The views of a scene show one set of named points, each view turned or mirrored, and shifted as a whole, with a little noise and some points left out.
In the rows, 128 means zero.

Scene 1
View 1
(195): [ 98 135  93 129 111 163 113 170 149 125 144 128 121 155 119 166 135 130
 136 159 115 101 154 108 160 179]
(189): [ 74 112 108 125 122 141 115 180 127 116 174 201  81 134 160 145 179 120
  98 173  50 160 156 110 153 183]
(219): [112 150  87 158  99 155  93 152 125 114 142 147 131 144 109 165 146 137
 158 162 131 102 151 112 150 170]
(36): [114 150 113 162 140 175 120 155 146 116 156 137  86 125 126 128 172 162
 156 150 113  94 174 112 157 158]
(149): [134 149 102 130 104 175 128 160 162 147 114 118 114 143  96 171 105 122
 143 137 154  80 143 122 139 155]
(37): [105 141  70 137  69 141  78 153 118 117 129 153 161 165 102 200 113 105
 146 171 135 111 130 115 146 183]
(113): [111 154 114 178 145 175 114 153 139 105 164 139  85 119 131 116 190 179
 164 154 107  89 183 109 161 160]
(167): [145 173 102 172 120 188 117 140 155 124 118  95 120 133  86 147 132 162
 187 133 175  51 164 120 148 152]
(86): [111 148 116 187 121 157  92 141 103  95 168 204  83 101 142 120 202 159
 151 167  93 136 164 123 138 154]
(9): [130 147 106 135 110 177 129 160 161 143 122 120 103 140 102 164 118 129
 146 141 144  84 150 121 143 157]
(66): [137 161 116 160 140 190 133 153 167 131 133 110  85 124 109 130 150 161
 166 135 144  69 174 116 152 147]
(217): [ 97 159  58 156  99 152  73 147 132  98 145  96 185 179  93 186 138 154
 184 170 146  59 165  90 183 202]
(67): [140 162 106 153 121 187 126 154 165 136 122 101 106 136  94 150 128 149
 166 132 160  62 163 118 150 150]
(69): [132 155 114 177 125 176 113 144 135 114 142 152  88 115 119 131 166 157
 164 145 130  96 164 124 141 149]
View 2
(189): [137 128 204 127 207  51  93 165 176 141 157  59 221 174 118  99 111 151
 110 113 143  91 172 109 227 198]
(67): [130 135 164 107 160 132 104 141 100 136 102  91  99 100  99 102 114 137
 104 110 153 137 179 146 132 116]
(219): [117 101 176  94 184 115  80 119 149 136 125 101 153 124  79 101 122 140
  96 124 160 106 172 136 159 143]
(217): [ 94  55 185  62 207 135  42  68 109 129 115 103 113  85  86  91 125 150
 101 113 148  91 181 148 151 140]
(167): [131 129 160  92 159 143 100 126 104 131 102 108  79  99  85 115 119 128
 104 114 159 140 179 139 123 101]
(69): [143 144 174 102 175 109 110 149 154 132 135  97 123 139  79 130 120 121
 111 116 162 130 172 113 163 131]
(86): [150 142 191  96 199  85 107 146 203 129 166  97 156 177  69 149 123 117
 115 122 167 107 171  85 203 152]
(9): [129 143 159 128 149 116 110 163 114 145 103  86 149 116 103  84 112 145
  92 122 155 137 168 151 146 133]
(36): [145 141 189 105 189  97 102 150 130 128 139  85 117 138 101 127 115 132
 120 103 147 124 183 106 173 139]
(113): [150 147 197  95 204  96 101 144 142 121 150  86 103 145  99 142 116 123
 129  98 146 124 188  95 185 140]
(195): [116 108 180 108 183 102  80 132 120 140 119  82 161 120 109  83 112 155
 101 113 143 107 176 142 169 158]
View 3
(36): [113 139 133 151 102 102 116 125 139 167 159 173 159 115 136 157 132 131
 121 102 112 134 106 118 170 104]
(195): [126 139 136 148 118 116 105 140 139 142 173 155 148 113 145 156 119 131
  69 121 134 142 167 102 135 117]
(86): [104 121 100 176 124  76  99  99 161 155 168 154 143  73 143 186 122 118
 129 128 136 148  57 145 188 117]
(9): [107 172 129 153  88 118 137 134 148 152 172 137 168 107 144 132 124 134
  80  93 116 126 172  92 125 108]
(219): [102 147 114 154 124 119  98 125 150 149 162 161 157  78 138 161 117 145
  82 115 147 134 154 110 140 123]
(167): [ 73 186 118 136  84 136 129 137 144 184 141 170 194  89 122 129 130 163
 110  62 116 108 164  96 139 113]
(67): [ 93 179 129 139  82 126 135 138 141 171 154 155 180 106 131 129 129 149
 100  75 111 117 167  88 133 110]
(69): [ 92 152 112 161  95 100 123 113 150 167 157 156 165  84 135 153 126 133
 125  97 115 127 106 120 161 107]
(149): [103 185 127 153  76 123 151 134 146 146 173 122 173 103 146 116 127 133
  79  84 110 122 185  83 112 104]
(66): [100 170 136 143  78 112 137 133 139 177 156 162 178 117 135 131 138 140
 123  76  98 118 133 104 153  99]
(37): [104 148 102 160 140 133  87 129 158 124 171 143 153  60 144 162  99 143
  41 136 172 140 198 100 110 134]
(217): [102 143 121 128 145 147  68 148 139 159 146 197 172  87 123 168 113 171
  62 113 164 131 200  98 130 137]
View 4
(86): [ 77 154 129 140 196 166 142  97  84 117 152 137 144 123 128  97 130 132
 104  80  28 109  85 173  85  64]
(37): [ 76 105 159 159 169 148 179 144 102 159 186 145  88  93  75 105  59 116
 131 127  85 110 196 155 122  86]
(9): [129 103 135 139 154 124 152 159 110 132 154 163  82  99 101  97 129 117
 145 128 121 128 137 123 105  97]
(217): [ 43 130 128 151 129 193 202 170  98 168 194 154  97 127  92 101 102 102
 158 120 109 169 204 124 124  72]
(67): [121 106 125 135 145 148 158 172 112 140 154 170  84 107 109 100 165 120
 150 126 134 150 135 120 112  89]
(167): [112 105 121 136 149 173 167 172 116 156 154 180  87 111 111 104 188 125
 144 119 137 162 135 127 120  78]
(66): [126 123 114 128 145 147 148 161 107 122 143 165 101 119 128  94 176 123
 145 114 120 151 103 120  93  88]
(189): [ 88 165 141 142 167 102 136  96  72  79 160 115 134 119 122  84  38 111
 126  94  22  85 102 140  59  94]
(36): [ 98 144 115 129 153 151 148 139  91 112 151 149 118 126 133  92 147 117
 141 102  85 140 100 127  85  82]
(149): [147  90 140 138 152 116 150 164 118 136 151 170  69  89  98  98 135 123
 143 135 134 125 139 126 110 103]
(219): [ 82 123 140 145 165 159 168 140 101 143 170 149 101 111 101 100 107 120
 131 111  85 129 153 149 107  80]
(69): [115 122 125 137 171 154 145 137 102 124 140 161 112 113 124  98 173 130
 122  99  92 133  92 146  95  79]
(113): [ 84 158 108 130 152 164 151 136  89 111 151 147 132 136 141  89 157 119
 137  90  71 146  91 131  77  72]
View 5
(9): [115 101 132 159 140 123 115 126 172 159 104  90 114  90 170 121 113 146
 133 134 124 142 121 141 114 138]
(69): [ 95 134 109 177 126 145 131 126 179 142 102 103 148  62 156  86 122 144
 120 108 148 151 150 178 125 134]
(37): [126 121 112 187 113 101 112  97 120 127  82 122 159 105 152 134  80 131
 140 179 137 176 110  92 132 150]
(36): [ 94 141  95 179 125 136 145 133 189 146 130 133 149  83 157  81 129 130
 125  94 143 143 148 195 130 140]
(86): [ 69 154  92 201 126 162 148 112 143 116 104 137 170  41 149  48 112 129
 112 118 171 171 155 202 157 155]
(67): [121 111 123 154 127 118 116 134 198 166 107  84 125  97 164 122 125 151
 130 110 122 136 134 146  97 121]
(149): [118  89 143 150 146 122 107 132 179 169  96  72  99  84 173 129 115 157
 131 137 119 140 118 128 105 131]
(195): [116 112 112 175 136 110 126 124 150 151 121 136 125 108 169 119  98 127
 143 146 123 157 113 139 136 160]
(113): [ 90 143  93 182 126 143 148 136 187 146 135 139 151  81 157  75 128 128
 123  91 146 144 155 208 135 145]
(189): [ 74 127 111 205 163 150 149 124 102 128 135 185 115  62 174  58  86 111
 139 159 148 175 120 189 189 199]
(217): [149 143  80 184  87  76 123 108 170 143 116 137 189 159 143 151 105 116
 145 128 121 158 125 109 112 132]
(66): [105 116 121 155 134 132 127 145 206 166 123  94 123  84 164 105 135 147
 129  97 130 131 144 180 107 126]
View 6
(217): [159 117 125 129 122 124 118  69 110 120  91  87 168 111 190 118 118 146
 138 141  79 100  78 179  61 110]
(66): [150 138 127 110 132 114 108 125 154 159 126  88 120 175 135 144 112 131
 154 115 139 118 172 153 113  99]
(149): [124 119 154  78 141 119 116 154 137 167 124  88 129 139 127 118  94 155
 115  98 148  95 150 169 100 129]
(167): [164 135 135  91 119 144 105 110 137 160 130  82 136 139 139 152  99 130
 151 114 112 125 157 177 110 119]
(189): [113 113  85 199 193  31 115 151 127 123  91 137  81 192 169 132 127 175
 106 149 184  58  98  95  79  87]
(113): [155 133  95 162 150  85 105 111 144 137 112 106 108 189 158 155 125 137
 153 146 143 108 143 129 106  85]
(219): [149 115 112 139 143 107 109 113 113 141 106 108 124 135 163 147 100 161
 121 139 126  88 104 149  83 121]
(86): [173 133  68 198 162  80  93 122 121 144 112 135  74 185 159 197 104 156
 135 166 159  92 122  95 110 108]
(36): [152 132 103 150 148  91 105 121 148 147 117 104 109 184 152 152 120 136
 153 136 143 107 148 135 107  92]
(69): [162 132 102 141 143 106  99 124 133 158 124 109 101 169 143 175 102 143
 143 137 144 107 149 132 114 112]
(195): [120 117 126 134 153  87 122 128 130 135 100 103 129 149 165 113 119 158
 118 126 138  84 105 150  74 105]
(37): [130 103 126 129 148 109 116 118  93 137  98 117 132  98 167 126  91 183
  91 136 126  69  65 155  59 143]
(9): [128 124 139 101 142 111 118 141 135 155 115  95 128 145 139 124 102 153
 123 107 147  99 138 159  92 119]

In a view up to two points have been moved. Name them for each view, in the order of its rows, or write -.
view 1 -> (149)
view 2 -> (9)
view 3 -> (217)
view 4 -> (69)
view 5 -> (36)
view 6 -> (113)

Scene 2
View 1
(215): [181 154 111 133 139 129 138  98 190 144 102 115 137  75  97 123 119 145
 105 130 122 177 113 145 124 143]
(242): [179 194  56 101  99 125 112 116 202 118 120 182 142  62 103  94  89 153
  55 128 120 204 138 131 176 141]
(22): [162 164  57  94  86 171 151 129 215 118 115 188 145  81 140 109 120 140
  82 146  96 164 168 144 173 156]
(261): [182 127 119 136 135 151 170  99 198 145  90 108 135  90 111 124 129 150
 122 143 114 166 118 159 119 151]
(211): [205 167 134 127 154 112 142  81 212 144 118  57 152  87  71 117 115 151
 137 132 131 163  93 141 119 154]
(272): [187 154  99 130 119 106 137 112 175 132  73 166 125  56  98  84  83 178
  61 127 125 237  99 164 136 137]
(212): [200 153 143 154 165  95 140  77 187 154  88  64 137  72  69 125 110 159
 118 125 135 188  75 149  96 142]
(204): [172 148  90 135 116 132 142 116 179 132  84 168 128  59 113 108 100 156
  70 131 113 210 122 148 139 135]
(196): [184 167 112 136 142 118 131  92 191 143 108 101 140  70  88 125 113 147
  99 126 126 182 108 135 119 143]
(295): [206 134 138 139 142 106 164  96 186 142  69 103 135  75  87  94 104 179
 113 138 126 210  81 170 114 151]
(263): [169 161  98 154 143 109 117 100 164 146  93 140 122  51  91 124  99 152
  65 113 128 214 106 137 123 124]
(286): [154 152  89 157 131 122 115 109 156 148  87 168 114  47 104 125  99 151
  51 113 123 216 117 137 126 119]
(290): [219 147 147 128 147 107 164  85 208 139  86  66 147  87  78  97 111 170
 137 146 124 188  81 165 113 160]
(46): [176 215  54  96 103 121  99 116 206 118 137 176 145  60  95  99  86 143
  53 117 123 194 141 120 178 140]
(305): [169 119 117 137 130 159 173 110 194 144  89 122 136  87 128 130 135 144
 120 143 106 160 131 155 120 153]
(276): [145 144  76 128 106 161 145 125 186 132 104 182 133  73 139 131 121 136
  75 136 107 175 156 138 148 141]
(152): [196 137 137 146 152 119 156  89 192 150  86  87 136  81  89 118 120 156
 122 134 125 182  94 153 106 150]
(273): [167 165  91 135 128 130 126 105 182 138 107 143 135  63 104 123 108 145
  77 122 123 186 120 136 138 139]
(266): [212 119 134 117 120 138 194 104 212 132  70 111 142  96 110  87 119 172
 140 159 104 180 102 186 126 169]
(20): [167 180  68 119 111 127 115 115 184 127 111 178 137  55 105 105  95 152
  56 120 122 204 134 131 159 134]
(48): [190 164  95 117 119 130 139 107 200 133 105 131 145  78 100 108 107 152
  97 134 118 181 118 145 144 150]
View 2
(286): [163 168 125 123 148 138 159 123 157  69 132 107 106 132  96 123 134 138
 160 177  87 162  72 142 148 135]
(290): [130 152 148 173  94 113 124  88 148 133 145 124 121  73 113 123 151 130
 129 103 150  77 139 168 147 126]
(263): [165 168 131 138 136 135 151 121 156  77 146 114 102 117  98 126 140 137
 147 169 105 153  91 156 137 128]
(215): [143 176 125 149 110 129 152 101 142 121 120 116 103  98 106 123 142 147
 135 138 122 127 105 150 160 125]
(20): [143 178 113 105 144 149 143 100 137  58  86 138 104 109 117 108 152 153
 134 173  77 164  68 147 143 136]
(196): [145 181 129 152 105 129 143 100 144 116 128 120  94  93 110 122 143 150
 127 144 129 134 109 159 151 127]
(152): [140 160 138 166  98 115 145 107 153 139 145 108 113  93  99 128 135 136
 143 121 141  99 122 156 158 123]
(211): [142 182 138 171  77 122 130  92 143 143 137 128  93  65 114 120 149 147
 107 118 158 109 140 175 153 121]
(48): [132 172 119 133 117 135 137  87 134 104 100 132 110  92 115 116 152 151
 129 140 110 122  94 150 154 127]
(272): [140 135 138 123 154 137 126 101 148  52 126 130 139 116 104 121 153 123
 160 152  87 120  83 149 133 133]
(261): [127 168 118 152 101 122 158  93 135 154 105 106 113  99 103 123 140 148
 149 118 123  99 103 134 182 130]
(295): [135 134 148 159 117 118 126  98 152 109 150 116 133  98  99 130 151 118
 153 117 131  80 118 156 144 129]
(22): [106 181  88  96 132 154 157  73 107 103  29 137 114 102 123 104 151 177
 145 151  66 131  47 117 188 141]
(212): [158 164 147 177  95 114 137 113 162 130 173 109 103  89 102 128 140 129
 130 124 158 108 138 173 135 120]
(266): [105 129 131 155 108 114 131  77 130 141 102 118 140  91 106 125 154 132
 160  96 123  54 112 136 176 131]
(204): [138 156 118 122 144 137 152 105 141  79 105 117 120 119 103 115 143 141
 160 154  86 135  75 137 155 134]
(273): [144 181 118 129 125 138 153 106 140  95 113 122 102 108 107 119 141 150
 138 161 103 144  87 149 155 128]
(46): [141 194 115 104 135 156 131  91 136  52  84 156  94  88 127 105 160 168
 108 178  90 178  77 168 133 136]
(305): [125 171 109 146 107 124 166  95 132 155  98 103 112 106 101 124 131 153
 164 124 111  99  95 125 190 130]
View 3
(196): [186 141 125 167 121 179 150 131 114 107 111 136 127 107  90  86 149 130
  98 143 186 137 140 131  73 131]
(272): [192 135 103 132 139 170 103 147  89  85  94 175 179  88  71  46 160 133
  92 112 134 133 144 144  79  97]
(48): [180 133 112 149 133 172 141 113 103 112 101 144 146 103  76  94 143 156
 101 141 160 142 157 124  76 121]
(22): [178 111  76 117 149 165 129  49  83 126  87 177 160  90  62 138 136 208
 106 144 135 137 172  87  80 108]
(295): [195 150 154 162 127 155 148 150 107 113  91 137 148 101  59  29 153 121
 116 129 165 152 151 173  66 118]
(204): [197 121  99 141 135 168 107 113  84  92  96 177 154  89  75  74 155 151
 105 125 151 130 138 120  80 107]
(211): [174 158 149 178 120 177 184 144 134 131 111 102 121 118  84  82 140 128
 104 152 194 153 158 155  68 143]
(215): [193 136 124 162 124 172 149 119 104 113 104 144 130 104  81  85 148 141
 108 147 182 136 143 130  76 128]
(20): [177 121  71 130 139 188 109 113  90  83 113 174 162  95  94 108 149 159
  76 124 145 122 144  97  87 111]
(290): [181 157 165 172 124 156 178 148 128 131  96 110 138 110  61  52 145 121
 117 144 178 161 167 174  61 130]
(46): [152 129  54 119 148 202 119 117 104  83 123 155 174 103 100 140 143 174
  60 122 133 123 160  86  87 118]
(261): [200 130 145 171 126 152 157  91  96 136  89 144 120  98  64  78 145 152
 133 159 189 148 149 137  71 124]
(273): [187 133 108 154 129 178 131 126 103  97 107 153 143 100  84  86 151 139
  92 135 168 133 140 123  79 121]
(276): [205 106  91 141 138 164 115  63  78 110  89 188 138  89  74 114 146 182
 114 148 160 126 134  86  88 110]
(286): [210 118  87 149 125 182  91 135  82  69 107 185 142  86  96  71 164 131
  93 125 170 112 115 111  84 107]
(242): [159 126  52 108 149 196 100 122  96  79 112 169 186  98  91 118 146 169
  59 114 118 123 159  96  87 104]
(152): [210 141 153 181 117 155 155 120 101 119  95 142 114 102  72  57 154 128
 126 152 197 142 134 147  74 130]
(212): [193 156 157 187 112 172 163 169 123 109 112 116 117 112  86  49 156 104
 110 141 200 143 136 165  69 135]
View 4
(305): [100  97  99 145 121  99 103 147 142 149 188 101 100 130 118 148  91 149
 115 127 144 128 136  94 150  10]
(266): [ 85 107 118 154 133 108 120 133 156 175 218  83 101  99 124 123  37 121
 112 122 121 142 154 113 155  37]
(272): [141  81 184 158 135 144 135 157 168 139 190 146 122 135 162 126  82 120
 110 121 116 156 113 124 125  82]
(273): [132  86 139 141 119 131 131 168 138 122 160 130 119 139 140 147 121 149
 107 122 130 158 133 103 116  51]
(46): [148  78 158 153 125 181 146 163 136 112 158 113 127 123 148 153 177 146
  96 130  88 157 128  73  70  88]
(152): [103  95 116 126 119  99 135 167 140 150 176 118 126 116 121 129  49 143
 112 110 153 176 165 128 146  35]
(212): [107  98 120 110 115  95 146 184 137 142 161 126 144 117 129 127  35 144
 115 106 161 205 184 147 136  41]
(290): [ 92 105 118 128 124 103 147 162 146 163 190  94 126  92 123 121  32 132
 106 112 134 190 187 131 134  46]
(261): [ 94 100  98 138 117 100 113 151 141 155 189 101 108 125 117 141  76 146
 113 122 140 144 146 105 149  17]
(242): [154  79 177 164 132 187 145 155 150 114 170 127 123 128 159 143 168 134
  99 129  83 149 112  73  76  96]
(276): [132  86 128 161 122 132 101 147 142 127 176 121  99 152 133 156 156 150
 109 133 121 108  98  76 128  30]
(286): [154  76 163 148 122 131 122 176 150 114 155 173 124 163 153 140 121 143
 117 120 143 154 101 118 126  59]
(263): [142  77 156 131 119 130 134 181 146 119 154 159 132 152 149 139 106 144
 111 114 143 173 127 124 118  61]
(22): [119  93 125 173 130 157 107 129 145 137 193  85  89 126 130 157 169 145
 102 140  88 100 106  48 107  41]

In a view up to two points have been moved. Name them for each view, in the order of its rows, or write -.
view 1 -> (242)
view 2 -> (46)
view 3 -> (273), (152)
view 4 -> -

Scene 3
View 1
(201): [115 118 155 123  99 136 138 145 128 142 174 108 142 150 139 159  79 141
 128 133 113 143 105 152 131 133]
(25): [125 121 143 124 123 123 126 139 121 140 169 107 143 145 151 176  95 136
 114 155 131 134 116 162 143 126]
(97): [131 126 149 139 116 142 134 158 116 145 178 112 156 157 141 161  81 138
 129 138 132 137  91 170 122 155]
(58): [109 132 124 114  73 107 142 131 127 117 155 115 128 141 153 162  99 130
 135 145 126 117 117 145 136 112]
(164): [103 129 160 138 127 130 113 155 131 156 173 134 134 133 139 147  80 150
 106 137 112 145 119 133 128 122]
(150): [123 145 148 157 103 145 129 182 114 149 179 135 156 155 128 132  70 138
 139 120 125 133  71 155  99 169]
(210): [ 74 119 195 137 166 131  84 149 154 184 181 151 115 112 132 146  69 173
  68 138  88 174 157 102 143  90]
(205): [102 127 159 132  94 139 133 155 133 146 174 126 137 145 132 143  73 146
 128 123 106 144 103 140 120 132]
(182): [111 129 148 128 109 126 128 148 125 142 171 120 137 140 143 156  86 141
 120 140 119 138 113 146 131 127]
(40): [ 91 103 169 106 110 128 127 119 149 146 172 109 118 131 143 169  82 154
 104 141  94 156 148 131 152  89]
(18): [ 98 143 139 133 118 104 110 146 130 143 159 143 123 126 150 151  94 142
 105 152 125 128 132 126 136 105]
(157): [111 131 147 130 152 111 102 140 126 151 167 128 135 129 153 171 100 145
  91 164 132 137 138 143 148 106]
View 2
(40): [113 134 151 129 138 110  81 115  37 121  85 145  81 142 138 178 186  73
 161 120 164 140 164 186 106  86]
(18): [115 113 136 105 120 138  83 136  77 118  90 152  89 165 129 189 149  88
 196 129 171 146 169 181  91  67]
(164): [116 117 139 125 117 131  94 132  68 116 111 147  74 143 144 186 156  89
 182 125 154 163 182 180 114  80]
(205): [120 110 138 126 128 131  84 119  64 114 110 156  59 144 146 197 155 124
 160 116 150 166 169 171 121  98]
(58): [129 103 135 103 139 150  57 105  70 115  67 153  66 176 135 195 150 127
 172 124 181 124 146 170 100  91]
(25): [135 112 131 122 124 153  79 112  65 110  86 122  55 158 159 174 149  97
 185 138 176 121 169 176 121  89]
(210): [ 95 144 156 133 112  92 116 155  44 124 117 150 109 125 127 174 187  23
 190 121 147 179 198 201  96  59]
(201): [128 112 134 128 132 139  78 107  58 114 100 140  51 146 157 187 157 117
 163 122 162 142 166 172 125 101]
(150): [129  90 121 128 112 156  94 128  92 107 137 150  39 141 164 205 121 149
 169 120 144 181 185 162 140 101]
View 3
(201): [114 101 149 117 118 105 122 136 145 124 117 132 119 113 113  82 153 123
 129 113 114 111  90 117 114 174]
(97): [121 118 146 101 114 125 132 124 131 125 112 119 102 115 124  80 147 130
 129 118 119  90  72 118 120 163]
(58): [ 98  80 160 108 133  97 127 120 149 115 125 145 133 102  88  86 121 131
 125 113 107 130 100 160 123 166]
(205): [107 108 135 119 109 106 120 149 128 114 123 146 128 121 107  93 161 125
 129 112 120 106 101 113 115 176]
(210): [158  96 137 132  85  87  52 185 123 108 159 152 174 178 115 100 209  93
 119 117  77 138  79 111  79 132]
(40): [128  82 156 139 115  79  89 154 160 120 130 142 150 129 110  80 172 104
 126 107  92 144  93 118  93 168]
(25): [129  93 164 105 122 109 114 120 148 128 123 120 121 117 119  74 139 119
 126 116  95 120  68 140 113 151]
(18): [124  88 150  99 113 102  99 141 125 109 147 151 150 136  94  97 148 120
 117 121  90 130  86 159 110 139]
(164): [128 104 140 111 103 107 102 151 125 114 136 142 138 140 112  93 169 118
 123 118 102 114  83 123 105 151]
(150): [104 135 119  93 101 134 142 140 104 111 116 138 103 123 115 100 156 140
 129 121 134  70  91 111 128 166]
(157): [144  88 162  99 112 105  87 135 132 120 146 129 142 145 112  83 150 110
 120 123  79 131  62 157 103 125]
(182): [117 100 148 110 114 108 115 138 136 119 127 135 129 123 111  87 150 124
 126 114 107 113  85 131 111 159]
View 4
(18): [132 156 139 101 110 115 128 140 159 166 141 123 164 155 155 120 144  94
 138 101 116 152  97 122  94 180]
(97): [178 147 145 108  81 140 111 138 169 155 120 112 145 135  90 160 146 109
 141  97 110 109 106  99  92 191]
(201): [174 153 141 111  81 123 123 130 156 176 104 109 147 156 106 165 120 113
 149  91 114 119 107  91 100 187]
(182): [159 155 140 106  95 121 124 137 159 169 122 115 152 152 122 146 137 102
 144  98 112 132 100 106  97 186]
(205): [160 142 147 104  88 122 130 129 162 183 106 115 142 175 114 143 149 109
 151  91 109 127  99  95 111 180]
(25): [165 169 132 108  95 125 119 144 155 157 130 112 161 129 123 158 117 102
 142  96 116 131 105 110  86 193]
(150): [174 123 161 101  77 147 113 133 183 165 116 114 131 158  75 139 192 111
 142  97 102 106  99  94 105 184]
(157): [140 158 125 110 109 116 118 140 156 159 147 130 172 133 161 130 119  91
 124 105 122 138 118 114  70 187]
(164): [147 134 137 109  97 120 126 129 163 179 124 128 154 163 140 127 142 100
 132  96 115 128 112  96  92 179]
(58): [162 187 143  96  99 122 131 152 154 161 123  94 154 149 109 158 135 107
 166  94 107 155  74 128 115 188]
(210): [118 109 123 123 107  97 133 109 151 207 124 159 170 185 207  99 119  91
 109  97 129 128 141  80  75 166]

In a view up to two points have been moved. Name them for each view, in the order of its rows, or write -.
view 1 -> (40)
view 2 -> -
view 3 -> -
view 4 -> (201), (58)
